Each row is a point on a tangle of strands that fork and nearly touch. The rows are in no order.
Points whose rows are less than 71.1 apart are linked; no others are. Some points are linked to none.
fuda: [ 37.1 -29.7  13.9 -25.8 -19.1   3.1  17.6  -6.5  29.9  10.7  10.6 -39.9
 -18.2   2.3  33.9   4.1   1.9  32.8  19.1   0.3 -15.8 -12.1  37.3  -0.9
  18.4  19.1]
bupa: [-15.0  18.3   6.2  13.2  21.6 -17.2 -12.1 -43.6 -10.7 -16.0 -11.8  -8.1
  12.8  33.4  15.9 -14.1 -26.5  -9.9   3.9 -21.4  40.4  16.5 -20.5 -13.1
  -3.7   9.1]
kanaf: [ 26.5  11.7  -5.4  -3.0 -32.2  -2.3  -4.8   2.1 -14.1  15.0  -3.8  13.1
   2.0 -39.1   0.4  11.4   3.7  -6.9  10.1   1.1  -1.8 -23.3   7.6 -21.6
 -27.5 -26.0]
vuke: [ -9.6   1.6   6.3  25.8   2.1  18.1 -22.1  16.5 -12.0 -11.6   9.7  46.3
   6.4  16.3  -9.9  -7.0  28.9  11.8 -39.9  15.6 -15.7  16.2  15.1  10.3
  20.4   7.1]
katu: [-39.7  -5.6 -20.8  20.8  20.2  10.5  27.8   0.3   6.7  -0.8   0.3 -12.7
 -20.6 -33.1  13.8  -3.3 -33.9 -19.6  -9.1   6.4   5.7 -11.9 -26.6   6.8
 -29.9  18.6]
pes: [ 50.2  -9.4   6.5  21.2 -30.8  -5.0   5.5  21.8  -9.8  -1.1  12.4   9.8
 -21.7   7.4  12.2   4.2  10.6  15.7  20.6  43.3  -8.6 -18.0  24.7  17.8
  -2.4 -15.3]
Nef: [ -6.6  18.4  -7.8 -13.9   1.1  -9.9 -37.8 -18.0 -32.7  -4.2  -6.2  20.8
  31.1  -1.3  -5.7 -10.7  -7.8  18.1 -23.5 -32.1   4.5  34.7  -9.6 -18.1
  -1.9  17.2]
zus: [ 21.5  15.0  21.2 -29.0  -6.6  -2.5  -2.0   1.7 -12.7  17.5 -18.3   8.5
   3.0 -21.7  -7.8 -21.3  32.1  13.8 -29.4 -33.4 -23.9   9.4 -13.5 -12.7
  18.0 -24.7]
Debot: [ 15.3  21.6   3.2  -4.3  -0.5 -22.7  -1.3  -8.2 -29.6   2.8 -14.1   2.0
  15.0  -7.1  -1.0  25.7 -22.9   3.8  11.4 -35.7  21.0  28.7  -3.7  -5.2
   6.3 -21.6]
fuluv: [ 13.1 -16.0 -11.8  14.2  -5.0   4.3 -22.8  -9.0 -29.7 -15.3  34.4  18.5
  -0.9   3.8  22.9  12.4  38.2   6.0  18.7  17.7   2.6 -13.8  -2.3  12.1
 -36.0   5.5]
Pudug: [  5.1  11.0   6.0 -33.7  23.3  15.9 -19.5 -20.6 -11.8  10.2  -5.6  22.5
  23.1  12.4 -28.7   4.1  22.1  -0.8   5.1 -35.0  -2.0  23.4 -17.0 -28.8
 -12.2 -11.2]
Tuni: [-28.5  -5.0  -7.8   0.8  21.8  -1.5  12.9 -10.8  35.0   5.7  27.3 -20.8
  -0.7   2.6  -3.0 -23.2  11.9   8.4  -8.1  -7.3  -7.4 -20.6 -10.0  24.3
 -35.5   9.2]
Dizif: [ 40.3  17.5   9.8   6.3 -38.4 -24.1  -0.7   3.8 -28.7   6.4 -11.3  17.8
  -3.5 -29.7   5.4   2.1  -3.7   5.4  -2.1   0.9  -1.3 -10.5   9.1  -3.9
  -5.5 -33.3]
kigo: [  4.5  18.5   3.0  -0.1  -6.4 -26.4  17.3  -8.8 -18.1  -6.8 -11.7 -13.2
   1.6 -14.6   5.1  27.0 -16.4  -6.4   1.5 -29.5  11.1   2.4   6.0  -5.3
  -3.5 -25.9]
zapiv: [-27.6   7.8  -9.4  17.3 -10.2  -3.9   1.5 -24.8 -10.7  -9.7   2.7 -31.4
  -0.2 -22.2  12.1  15.0 -24.6 -32.0 -12.7   1.6  16.7  -8.6 -14.7 -25.8
   5.1   1.0]
Gida: [ 26.0 -18.1  -9.4 -27.8  -4.3   6.1  17.6  11.0   6.4  -9.5   1.1   2.3
 -14.9 -14.7  -4.6  15.0   0.0 -51.0  24.9   1.9  -7.1 -40.5  10.9 -18.9
  -2.7  31.5]
bofi: [ -9.6  15.4   2.5  -7.2  -1.7 -16.3  26.9  -1.0  -8.9   4.3 -22.7 -23.4
  -7.8 -33.7   4.3  26.2 -25.0  -9.7   5.9 -25.8   2.9  -6.3   3.7 -15.6
  -6.5 -26.8]
dubek: [ -3.3  21.1  12.0  30.3  -8.1 -24.4 -17.6   5.5 -20.4 -16.0  -3.3   1.4
  -4.8  -9.2  23.9   9.7 -10.6 -11.2  -5.1   1.6  -4.7  19.4   7.0   8.8
  32.6   0.6]
bonuf: [ -7.6   0.9  -3.5  23.9 -13.2  -3.0  -7.8 -12.4 -13.5  -3.1  27.0   6.8
   0.2 -30.3   2.9   5.0  21.5 -12.9 -19.6  -1.8  -4.7 -26.9   0.2   3.4
 -28.1  -7.7]
Fuma: [ -9.1  -5.3   6.2  45.6   3.7   0.9   6.7  28.8 -29.5 -10.1   9.2   9.5
 -10.5  -0.1  11.5  31.8  -7.5  -0.8  -6.9  19.8   5.9   7.6  12.6  38.5
   9.7  -5.0]
tano: [ -0.4  -3.2  18.5 -19.4  24.4  11.7  36.9  -6.1  12.9  11.0 -37.6  -5.2
   2.2   5.4 -34.0 -19.3 -29.1 -36.6  10.3  -1.1   6.2 -13.0 -24.8  18.2
 -14.0  27.3]
Sogo: [  6.5   3.1  13.2 -21.3  14.6   2.0  26.2  -8.7   1.5  12.4 -27.2 -25.2
   2.3  -5.8 -28.0 -28.2 -33.3 -47.7  -6.1  -2.1   4.6  -9.8 -25.5  19.7
  -3.7  38.0]
mevat: [-19.1  -6.5  10.9  21.3  10.1 -13.3  21.5  23.7  24.8   1.5  -3.7 -30.2
 -10.8  18.3  -2.9  -1.9 -27.4  22.9   0.4  13.7 -11.4  18.8  13.5  44.1
  -0.5  11.3]
Pogi: [ -4.7  -3.1   0.9 -38.0  30.4  19.5  11.6   8.5  28.7  20.4 -14.3  -2.7
   0.3  -0.5 -25.0  -2.7   0.7 -19.9  30.1 -12.3 -12.0 -11.0 -14.9   3.2
 -25.6  -0.5]
dasa: [-20.4  20.5  -4.0 -23.6   7.6 -12.4 -35.9 -34.1 -37.1   2.5 -10.5   5.1
  25.7   5.1  -5.8 -11.9 -23.2  14.7 -15.1 -28.6   2.3  34.7 -16.1 -32.7
  21.4  17.0]
zagud: [ 17.6  12.3  -1.4   3.4  -6.3   4.4 -13.4  34.1  -6.2  -2.8 -30.6  41.7
   6.8   4.8  -9.4 -13.8   2.1  26.1 -17.2  -8.8   1.9  37.5  -4.3   6.4
  41.2  -4.2]
Vab: [-23.0  10.0  11.9  15.6  13.2   5.0  -3.0  14.2  32.1   5.6 -19.4  -8.9
  -5.0  30.2  -7.2  -2.5 -15.6  17.6   1.0   8.6   7.0  32.5  14.1  11.8
  38.0 -20.7]
simu: [  1.7  11.9  16.4 -28.7  21.8 -10.9   5.5  -6.0  13.4  13.6  -4.4 -10.2
   6.7  12.9 -15.1 -14.4  23.3  13.9   2.5 -29.5  -5.8  10.0  -2.0  13.4
 -10.7 -24.3]
peka: [-11.7   9.6  11.2 -29.1  28.6  11.8  11.3   0.9  13.9  26.8 -22.6  -4.8
   4.4  -7.7 -24.0  -7.3  -1.5   1.0  26.8 -22.6  -9.0   2.3 -19.4   8.4
 -29.0 -21.6]
fevo: [-23.7  -3.5   8.9  46.8   1.6  23.6  -5.0  10.5 -18.3  -0.5   7.9  25.9
 -10.5   3.2   4.0  27.0   0.5  10.6 -14.6  34.4   7.4   5.1  15.8  14.7
  27.2 -28.7]
som: [ -9.0   4.4 -19.2   8.3   0.6   6.5  18.9 -10.3  -2.4  -9.2 -11.8 -18.0
   5.1  -7.8 -14.1  19.2 -35.4 -36.8  -5.4  -4.5  32.9  -1.0 -15.3 -16.9
 -10.8   9.5]
lavon: [-29.9   7.2  20.3  -2.0  19.3   4.1  19.5 -43.1  13.9  -7.1 -48.6 -22.0
   7.7  19.1   0.0 -14.5 -28.7 -22.1  16.2   1.0  17.0 -10.9 -29.3  -7.6
 -10.9  -1.7]
Tav: [  2.6  -0.3   5.3  24.1   8.1  -5.8   7.3  15.9   8.2 -16.7  15.7   5.7
   9.9  47.7 -15.6  22.5   4.5   9.4  -3.0   1.6  17.2  19.2  29.5  18.3
  12.5  -2.8]
mimil: [  1.8 -21.8 -20.0  10.7   0.4   4.2   0.4  -0.7 -11.9  -8.9  37.6   4.1
  -3.0  -1.5  28.5  18.9  27.5   9.1  22.0  12.8   5.0 -19.7  -5.0  11.2
 -40.2  10.2]
reri: [ 31.5 -20.3  10.0  28.6 -22.6  18.6  10.8  23.8  14.0   9.5  18.7  -4.4
  -8.0  21.3  -2.4  27.1   8.4  23.1   9.5  41.8  -4.6 -10.2  29.3   7.9
   8.3  -3.3]
dad: [ -9.2   1.0  -9.2 -22.2 -12.9  14.9 -17.4 -12.5 -20.0   8.3   6.5  -5.6
  22.8  -8.5 -45.9  -0.2 -12.4 -40.9 -24.9  -3.5  13.6   2.1  -9.5 -30.3
  24.8  11.9]
zibe: [  2.5 -14.6   6.0  24.5   3.9  17.1 -25.0  21.4 -17.6  -2.8  24.6  35.1
   5.6  18.8  -6.4   1.7  40.7  13.2 -25.6  27.0 -16.3   8.9  13.6  22.6
   7.5  10.1]
zafi: [ -0.1 -19.0   1.8  17.9  10.0  -7.2  23.3  17.9   1.6   1.8  42.5 -18.2
  -7.1   6.7   8.3  16.1  13.7  17.3 -11.5  10.0 -14.3 -16.6   9.7  35.0
 -15.5  17.7]
Sove: [ -3.9   4.0 -19.7  -0.6   5.6   5.7  -2.7   3.1   7.8   1.7  -1.0   2.5
  12.3 -12.6 -11.7  12.5  -6.0 -20.9   7.1 -16.5  17.4  -2.3 -14.2  -6.8
 -29.9   1.5]
Tiz: [ 29.4  -3.0  12.7 -17.0 -15.7 -15.4  30.3  22.9  18.1  21.0   4.1 -20.3
 -14.4 -11.1   7.2 -12.4  30.2  18.4  -1.3  -6.8 -18.4 -32.0  24.3  -0.1
  11.7 -21.8]
Gota: [-11.6  -5.1   1.1   0.4  12.1 -29.7  32.1  10.4  17.0  -1.1  -6.9 -25.7
  -4.1  11.2   2.8  -5.9 -21.3  29.0  10.5  -8.2  -6.5   7.2   3.3  31.8
 -26.6  -0.7]
veta: [ 15.8 -15.9  -3.4   1.9  -5.3   2.1 -28.4  12.7  -2.3 -12.0  25.8  16.1
  10.7  32.0  10.9  -6.4  49.3  20.0   0.0  13.0  -6.7  17.5  15.5  15.5
  -0.8  17.6]
Nutog: [  9.0 -23.2  -8.8 -40.4  -4.5   5.1  20.4 -10.2  29.4   5.8  16.8 -27.5
 -13.4   4.4  25.6  10.5  13.1  24.2  31.0  -5.5  -9.5 -20.0  26.7 -10.6
  -7.4  -0.9]
Fes: [ 13.4   5.9  26.5 -18.2  19.2  -9.3   7.3  14.2  17.9  16.8 -12.0 -10.2
   7.4  33.0 -22.2 -17.1  16.5  22.6   0.3 -15.2  -8.6  24.9   8.5  28.8
  20.1 -18.9]
vok: [-39.1  13.2 -18.1  -8.4  -9.8  -7.6 -41.9 -15.2 -19.3   7.8   4.9 -24.3
  17.8 -11.0   9.8 -10.0 -26.7 -12.3  -4.0  16.2   4.3  15.8 -33.4 -35.1
  20.5  11.8]
lan: [ -9.1   3.5  -2.5 -20.6  13.3 -10.3  47.9  15.8  13.1  14.9 -20.9 -17.1
 -16.9 -31.9  -5.8  11.5 -16.6   3.1   8.7 -27.4  -9.6 -15.5   4.8 -12.1
 -20.3 -22.7]
fot: [  5.2   8.3  10.6  13.9 -20.0 -13.9 -23.1 -12.6 -24.1 -13.7  18.3  24.9
   8.9 -15.8  -3.0  -9.7  29.1  -1.2 -37.7  -1.9 -21.0  -3.2   8.4  -0.1
  -6.5  -2.2]
supu: [-35.3  14.1  14.2  22.3  25.9 -17.5 -21.2  -4.9   4.0 -11.1   1.5 -13.6
  -7.6   0.9  22.4 -26.8   6.2 -10.7 -15.7  -0.6 -13.3  16.9 -11.7  33.4
   7.1   8.9]
Mek: [-10.7  18.1   7.1  20.9  -4.3   6.7 -26.6  -1.5 -21.5 -21.5  -5.5  43.6
  10.5   8.6  -3.5 -10.2   7.0   6.8 -46.5  -1.2 -22.9  18.3  18.7  -1.8
  35.2  25.3]
zufi: [ -6.4  22.7  14.6 -31.9   0.2   5.9 -13.2  -9.7 -14.5  23.6 -19.1  -2.7
   7.1 -34.9 -10.6 -12.4   6.3   1.5 -21.9 -32.9 -17.8  20.0 -14.8 -21.3
  11.7 -24.5]
Pim: [-22.6  20.9  24.2  15.7  24.7 -14.2  -8.5  10.5  23.7  -7.6 -28.0  -8.8
  -5.4  34.3   9.0  -6.7 -15.5  -5.3  14.0   9.9  -8.5  24.6   6.9  14.2
  35.7 -12.1]
kem: [ 24.9 -30.6   3.8  24.5 -32.8  42.2 -21.8  18.6  23.5  19.1   9.6   5.3
  -4.3  12.6  -2.4  -1.3  19.8  43.8  -5.9  39.3   3.5  -6.1  -7.2 -15.9
  18.3 -11.8]
vuz: [ 43.2 -15.5  -1.4   0.9 -19.5   4.2   1.6  51.4  18.3  13.4  -2.9  -7.0
  -0.9  18.2   5.6   1.8   7.9  32.9  20.0  12.8   7.6  16.0   1.5  17.5
  16.8  -1.4]
vage: [ 27.2   4.8  20.9 -15.0 -14.2 -13.7   8.4  13.8   5.1   9.6  -5.7   2.4
  -5.9  -5.0  -5.4 -15.7  40.1   7.4 -23.3 -12.1 -16.2 -10.2  11.5  -0.8
  23.4 -29.7]
Badop: [ 13.2   0.2  -3.9 -41.9   9.4  18.9 -23.7  -8.9  -5.8   5.2  -7.2  16.3
  11.3   3.4  -2.3   7.2  39.5   0.0  22.5 -21.9  -5.1  13.4  -9.9 -29.4
  -9.0 -13.0]
dab: [ -7.2   9.2 -14.0  16.3   0.5  -9.3 -33.2 -19.3 -32.6 -15.5  16.7  25.3
  26.9   3.0  -3.5  -6.1   0.9   4.5 -23.6 -19.1  24.7  18.3 -13.6 -11.0
 -16.8  18.3]
zer: [ 29.8 -13.1 -17.8 -12.8 -11.4  10.9   4.6   5.7   0.0  -9.5   9.6   2.8
  -3.0  -7.3  -5.9   9.0   3.7 -57.6  14.6  10.8   6.3 -32.5  -1.2  -9.1
 -11.5  39.7]
tola: [-23.0  -4.5  15.1 -17.9  16.8  -9.9  26.7 -11.4  11.1   7.8 -32.3 -14.6
   7.0   9.3 -10.3 -12.7 -22.6  20.8  26.4 -20.0   2.2  -2.9  -9.4  27.7
 -32.2 -17.1]
furav: [  5.6   3.8   7.3   6.0  15.8 -24.1   6.7  -0.5   4.0 -18.6  11.1  -3.8
  10.3  47.0 -14.5  10.5   7.7   4.3  -4.6 -22.1  19.2  13.2  19.7  17.8
   0.9  -3.4]
Kati: [ -8.4  -7.4 -17.1  13.9  -6.9  -1.3  40.2  -0.8   5.4 -10.2   9.5  -2.4
 -10.4 -26.4  -3.1  27.9  -9.6 -20.7  -5.8   2.5   2.6 -42.2   8.6 -22.4
 -30.2  -0.9]
gupa: [ -8.6 -31.1 -38.3 -23.2  10.9  20.6  15.7   8.5  30.8 -10.5  17.4   0.1
 -13.0   7.1  18.4  10.4  -8.8  -3.9  37.7  13.9   0.9 -14.7  -2.7  -4.7
 -24.2  32.8]
Bop: [ -7.4  10.8  10.9 -22.7  28.0  19.3  -9.7 -23.0  -8.9  14.0 -11.8   7.9
  18.0   8.5 -42.3   1.6  -6.1 -22.4   3.5 -29.4  13.5  20.2 -22.3 -21.6
  -7.3  -2.5]
rer: [ -1.2   2.6  -1.7 -26.9  13.1  19.1 -18.5 -11.6 -15.0  11.5  -4.9  -2.5
  26.0   8.0 -47.8  -7.1 -12.5 -40.0 -13.7 -11.3  17.3  17.9 -20.4 -21.7
  12.9  19.0]
bof: [  5.9  -7.4  14.5  16.5  -9.5  15.9   7.5  31.2  43.2  21.7  14.3 -14.0
  -7.1   8.1 -16.1  -8.2  21.8  18.5 -25.6  17.2 -10.6   0.0  18.0  14.3
  27.7  -6.4]
Duzak: [ 15.7 -12.2  -5.1 -39.6  -6.3   8.7 -26.5 -15.7  -2.8  -9.6   0.1   8.8
   5.9  16.3  18.6  -2.5  50.5  16.0  19.8 -12.5  -0.1  13.7   9.5 -13.7
  -2.2  -8.0]
bem: [ -7.0 -31.6 -35.6  -2.3   6.9  13.6  14.5  -0.2  10.0 -13.0  33.5  -6.8
  -7.0   7.8  28.1  21.2   8.0  15.5  34.4  13.6   7.2 -14.2  -6.9  -0.3
 -40.2  24.6]
tago: [ -7.2  -0.8  -5.7   6.8  16.5 -20.9  29.4 -19.0  11.9 -21.8  13.9 -17.5
   4.8  30.1  -7.8   7.7   8.7   1.1  -8.2 -22.0  18.7  -8.3   4.6   6.1
 -23.6  -6.9]
kos: [  2.1   4.1  18.3  -4.7   6.4   1.3   2.1  21.5  33.9  16.1 -10.8  -8.5
  -0.6  24.7 -22.7 -15.3  10.1  18.0 -18.1  -0.4  -5.6  22.9  16.6  18.3
  36.9 -20.3]
fubob: [ -6.8  -9.1   5.2  24.9   2.1 -11.4  16.1   6.6 -11.5  -4.7  37.3  -5.1
 -12.0 -11.2   9.1   7.2  23.7   0.5 -19.3   4.5 -13.8 -29.1  13.4  30.3
 -12.9  -3.0]
ped: [-13.7  23.9  13.7  31.2  17.3 -24.1 -14.3   9.5   7.1 -15.5 -13.8  -4.6
  -4.3  21.8  22.8  15.0 -12.3 -17.2  10.4  13.0  -8.0  21.5   1.4  -4.6
  39.8   1.1]
nev: [  8.7 -23.3 -14.0 -29.9  -3.9  13.5  27.5  12.3  15.6  -8.5   0.7   7.5
 -24.0 -16.4   8.1  17.9  -1.3 -27.3  36.3  12.4 -11.3 -46.5  29.6 -25.7
  -4.4  12.0]
mipal: [ 24.2 -13.6 -12.8 -12.9 -32.6   3.9 -10.8   9.6  -3.3   2.5   7.2   4.1
 -20.3 -23.6  43.9 -10.2  21.5  25.2  35.4  13.6  -0.7 -14.2   9.7   5.2
  -8.4 -10.1]
kog: [ -3.6  -2.4  -3.9  33.5 -24.2  23.8  -7.4  -2.5  -1.9  -6.1  -5.7  47.9
  -3.0   8.8 -10.2  -6.6   7.5  51.2 -28.9  22.3   0.7   0.6  -2.6 -17.1
  26.7 -35.2]
rido: [ 33.2   1.8  -2.3   6.4 -15.1  -2.9  -7.9  45.6   1.7   2.0 -10.9  25.1
   5.4  15.8  -5.7  -2.5  11.3  26.4   5.5   1.5  10.0  29.9  -0.4  15.4
  20.4  -9.6]
sodug: [-34.7   5.1   3.3  15.7  24.3 -12.6  -1.1 -13.3  15.1  -5.8  16.8 -17.8
  -3.0   2.9   6.3 -29.7  12.4  -3.0 -21.0 -11.2  -2.2  -4.8 -11.6  32.3
 -17.9   2.5]
Vatu: [-23.4  21.5  12.5  -1.2   8.4 -24.5 -30.3 -15.9  -2.9  -2.4 -14.7 -13.0
   8.0 -14.1  17.3 -25.4  -0.3  -7.9 -17.2 -19.1 -12.7  22.8 -14.5   0.3
  13.6  -2.3]
duki: [-32.4   3.9  26.4 -10.9  20.9 -13.4  20.0 -26.6   3.8  -2.0 -42.3 -19.1
   4.5  14.1   1.7 -12.1 -24.9   4.3  27.8 -19.9   4.8  -3.8 -16.5  17.3
 -16.6 -16.6]
ropop: [ 10.7 -16.1  -7.0 -20.7  -4.1   1.2 -28.9 -12.7   4.8 -17.0  19.3   1.8
   7.8  27.4  20.5  -5.3  51.3  17.4  11.7  -4.7   1.0   9.1  15.9   1.7
  -7.2   4.6]
gizu: [-20.7 -17.9 -12.1 -16.0  19.3  -3.6  32.9  -6.1  48.2   7.7  24.0 -20.8
  -4.6   3.6  -1.1 -10.7  -2.7  19.7   3.7   0.9 -20.8 -27.9  -0.4   2.6
 -36.6  11.0]
kevav: [-31.6   8.7  -8.7 -18.1   0.6   6.3 -34.2  -7.1  -8.2  12.7 -12.0 -29.1
  11.9 -11.7 -12.7 -19.8 -36.2 -35.1  -0.1  13.8   8.7  14.0 -32.4 -17.0
  20.7  12.9]
Kema: [-16.3   9.7   6.3  38.4   7.3 -15.5 -22.1 -31.6 -41.8 -19.4  22.1 -14.1
   4.2   0.8  30.9   7.8  -3.3 -18.5 -20.4   5.6  11.1   3.9 -22.1  -8.7
  15.9  18.4]
Gunub: [ 36.6  16.6   7.8  34.4 -31.0  -4.9 -11.7   7.7 -25.3  -5.5 -13.7  49.0
 -15.1 -12.3 -16.5  -9.0 -15.6   4.2 -24.3  33.6 -11.2   5.1   9.4   0.8
  23.6 -21.0]
gubak: [-21.7  21.7   4.2 -16.6   5.2  -5.3 -29.8  -9.7  -2.8  17.3 -20.9  -8.4
  11.5 -32.3   1.7 -22.2  -6.5  -3.5 -18.3 -25.2  -9.0  22.1 -19.3  -5.9
   2.7 -12.2]
Sofu: [ 36.4  22.9  15.4  17.8 -36.9 -25.6 -10.4  -6.9 -39.0  -2.3  -8.3  26.5
  -6.4 -21.0  -4.3  -7.9 -17.8   2.2 -20.7  17.7  -9.5   5.3  10.9  -0.8
  17.9 -22.7]
vorim: [ -3.2  22.7   3.6   5.6 -24.6 -25.8 -36.2 -14.6 -39.5  -7.7  -8.9  12.7
  10.8  -5.7  15.9  -2.8 -16.1  11.2 -21.3  12.0 -25.9  18.9   6.3 -21.3
  54.5  26.7]
Tele: [-23.3  15.8   3.4   9.2  18.2   6.1  -3.1 -46.9   5.1  -6.7 -24.3 -15.3
  12.3  24.6   8.9 -18.1 -28.1 -24.4   3.9   1.9  38.9   7.3 -31.1 -18.0
  -7.6  10.3]
vede: [-14.0   6.1   0.2  -9.2   6.0   8.9  -4.0  -6.4   3.5  10.8 -16.8 -29.5
   6.9 -12.4 -21.3 -29.8 -38.3 -52.6 -10.7   9.7  15.4   4.1 -26.7   7.0
  11.4  32.4]
lavi: [ -5.2   8.3   5.6  45.2  -1.6 -14.3  -8.8  15.7 -36.2 -17.8   3.1  10.1
  -5.4  -4.8  22.7  25.2 -15.0  -7.7  -3.0   9.1   8.0  19.0   5.4  26.5
  16.6   3.9]
dile: [ -3.3 -19.2  -3.7 -56.3  24.4  35.3  -3.0  -2.9  27.4  11.2  -3.8  -7.2
 -15.5   6.2  -2.3  -3.2  18.1 -16.0  46.6  -8.2 -10.7  -5.2   3.4  -2.9
  -1.1   2.4]
genu: [  6.6  12.8  -4.6  12.1 -14.6  10.5 -12.1  20.8  -5.0  -3.4 -41.0  47.4
  -3.0   1.1  -6.5  -5.7 -10.8  26.4 -16.2  -3.2   6.2  27.8  -9.2 -14.4
  60.1 -10.7]
bip: [ 14.8   8.8 -10.8 -11.3 -20.9   4.2 -18.4   2.1 -11.2  12.9  -3.4  13.0
  17.2 -28.7 -10.2  20.7   3.8 -14.1   7.6 -10.8   5.4  -5.1  -1.7 -21.8
 -19.7 -11.8]
zot: [  2.7 -28.6 -29.3 -26.2  20.4   9.2  31.0  16.1  30.5  -5.2  -4.5   4.3
  -8.5   9.2  -3.8   8.3 -20.0 -11.7  39.1   9.7   2.1 -10.7 -10.6  -5.1
 -32.3  32.9]
guz: [-18.6  10.5   2.7  24.1 -14.1 -22.4 -21.4 -42.3 -31.1 -18.3  19.2 -15.1
  10.6  -5.3  15.7   6.3  -9.7 -18.6 -22.8   2.5   9.7  -5.3  -8.3 -27.4
  22.9   5.8]
bis: [ 43.8  -1.7   6.7  35.0 -24.2   4.5  -8.9  19.8 -15.3  -1.6   1.9  41.5
 -19.5   5.1  -8.3  -2.1   3.5   8.3  -1.7  47.5  -8.1  -4.6  10.8  10.5
   5.8 -25.9]
sekig: [ -6.5  17.6  12.4  13.0  25.9 -31.2  -5.5 -21.7  -9.8 -26.2  -5.6  -1.0
   6.0  40.2   2.5  -2.5 -13.1  -9.2  -3.7 -25.6  26.0  20.4   4.5   6.1
  15.1   2.7]
geza: [ -4.3 -20.1 -12.4 -24.8   7.0  -6.1  31.2  -1.3  39.3   6.5  27.8 -27.6
  -6.9   1.5  16.6   3.6   6.1  28.5  15.5  -0.6 -19.9 -23.3  13.6  -9.0
 -27.9  11.8]
sona: [-10.5 -27.0  -7.7 -61.4  11.4  37.0  10.1  -9.2  30.9  14.1   5.9 -21.5
 -20.5   0.8  12.2   2.0   2.0   9.7  43.1  -7.8  -5.3  -3.5  19.1  -1.3
   1.2   3.4]
bil: [ 11.2  -6.9 -23.9  11.5  -2.7  18.5  17.5   7.9   2.3  -2.5  19.6   3.1
   1.4 -22.2 -11.9   6.5  -7.7 -50.9 -11.7  17.5  12.5 -27.7 -16.0  -1.1
 -19.2  44.3]
pomo: [-12.3   7.9   1.9  46.3 -14.5  17.6  -7.8  -1.6 -11.6  -5.7  -2.6  44.5
 -10.1   7.1  -1.5  15.3  -5.0  20.8 -14.2  27.4  11.0  12.1  15.4  -5.4
  33.7 -31.4]
nusez: [ 10.5 -17.2  -5.8 -34.8  31.6   7.4  38.4  13.1  26.8   0.2 -19.2   5.5
  -4.3  10.8 -22.9  -8.4 -16.0 -27.3  31.5   2.0  -5.2 -17.5 -18.4   7.8
 -26.2  31.3]
Reseg: [-33.6   0.6 -15.1  28.7   6.0   7.3  11.5 -12.7 -11.4  -4.1  10.5 -23.7
 -12.8 -40.0  23.1   8.9 -20.8 -27.6 -17.7   5.7   8.7 -16.6 -23.0  -1.2
 -16.5  10.5]
zuri: [  7.4  17.2   6.4  13.3 -24.8 -10.5 -29.7 -22.3 -39.9 -18.1   8.9  31.4
  17.7  -9.1  -7.7 -11.5   6.8   9.1 -47.2   0.1 -22.8   4.3  14.3  -7.2
   9.7   7.7]
Vak: [ 14.5 -20.6   4.2  18.7 -23.5  30.7  -8.0  30.1  37.8  23.6   6.2  -2.4
  -2.3   7.6 -14.4  -5.7  19.7  35.5 -20.1  23.2  -2.3  -1.6   2.1  -8.0
  27.1 -13.5]
molo: [  9.4 -14.9 -18.0 -18.8 -19.1  19.1   9.0   2.7   4.6  -3.2   2.1   9.4
 -30.0 -30.0  23.0   5.3  -4.0 -13.6  43.3  24.8  -7.6 -42.5  35.8 -16.6
 -16.2  -7.6]
laso: [-12.3   8.6 -17.5  16.5   9.5  -5.4 -19.0 -12.4  -8.7 -10.4  10.4   7.5
  16.5  -0.6  -3.3   0.2   1.0  -7.8  -8.1 -20.8  26.3  12.3 -17.4   0.6
 -29.1   5.7]
fikad: [-32.2  -9.7 -22.7   5.6  21.8   7.2  31.3  17.7  25.5   3.9  -4.9   2.8
 -13.9 -23.6  -3.7 -12.3 -36.3  -9.8   4.9   4.9  -4.1 -15.1 -25.2  14.0
 -40.0  22.0]
vodu: [ 21.4  -5.5 -12.5  -4.9 -27.4   4.5  -0.8   1.4  -1.7   2.4   5.9  11.7
 -17.2 -28.0  26.8   8.8   9.0   2.5  36.2  17.2  -4.6 -31.4  16.8 -12.6
 -31.6 -17.7]
tatez: [ 43.5 -21.0  -3.3 -16.5 -31.0  -0.3  -3.9  26.3   6.5   8.9   2.5 -13.4
 -15.8  -3.2  34.5 -15.6  20.2  35.9  28.5  15.0   0.1  -2.7   5.3  14.4
  11.8   0.1]
mevab: [-13.1   3.9 -10.9  -5.3 -23.3   6.1 -25.5 -30.2 -24.3  -3.2  10.2   6.5
  29.8 -10.3 -31.2   6.9  -6.3 -22.5 -29.1  -2.1  15.1  -7.6  -2.2 -39.0
   6.5  -1.3]
Dimob: [ 12.6  -0.9   0.5 -19.0   0.9 -19.9  48.3  18.0  15.4  13.8  -2.7 -23.4
 -14.3 -16.9   5.3   8.1   7.1  21.2   6.5 -21.6 -14.1 -23.7  20.0  -4.1
  -9.9 -24.3]
Beme: [ 21.2 -23.6   6.3  20.5  -9.6   0.0  25.4  21.6  12.9   4.4  31.3 -21.7
  -7.4  18.4   3.8  29.7   6.2  23.2   5.1  23.3 -16.1 -11.8  31.3  17.0
  -2.0  19.8]

A fork is a point with three links. Follow the links from the first point to the second and name the forks in between, in order.
Pogi; bem -> nusez
Gota; Nutog -> tola, peka, Pogi
dab; zapiv -> Sove
Nutog; Gota -> Pogi, peka, tola
lavi; mevat -> kos, peka, tola

Follow the links from the first point to the second, and from the first to the third. Name the last point that the two ways share.
fikad; Nef; Kema -> zapiv
gupa; Gota; vok -> nusez
Tele; vede; kos -> peka
katu; pes; dasa -> Sove
bil; zagud; Dizif -> vodu
Gunub; molo; Nef -> kanaf

A fork is a point with three links, a tip a point with one. Leave the first point through the second and follow the links. Name the first fork or tip that comes.
bil; zer -> vodu
molo; nev -> bil
mipal; tatez -> genu
vage; zus -> Nutog
Mek; vuke -> mevab
furav; sekig -> tola
zafi; Beme -> kanaf
dubek; ped -> kos
zot; gupa -> fuluv
dasa; Nef -> Sove

Name the points in between on the shortest way along the links from the first point to the second, in order.
lavi; tola -> dubek, ped, Pim, Vab, kos, Fes, simu, peka
zibe; Bop -> veta, ropop, Duzak, Badop, Pudug
kigo; zus -> bofi, lan, Dimob, Tiz, vage
fuda; vede -> Nutog, sona, dile, Pogi, nusez, tano, Sogo
zagud; bil -> rido, vuz, tatez, mipal, vodu, molo, nev, Gida, zer
kog; dubek -> pomo, fevo, Fuma, lavi
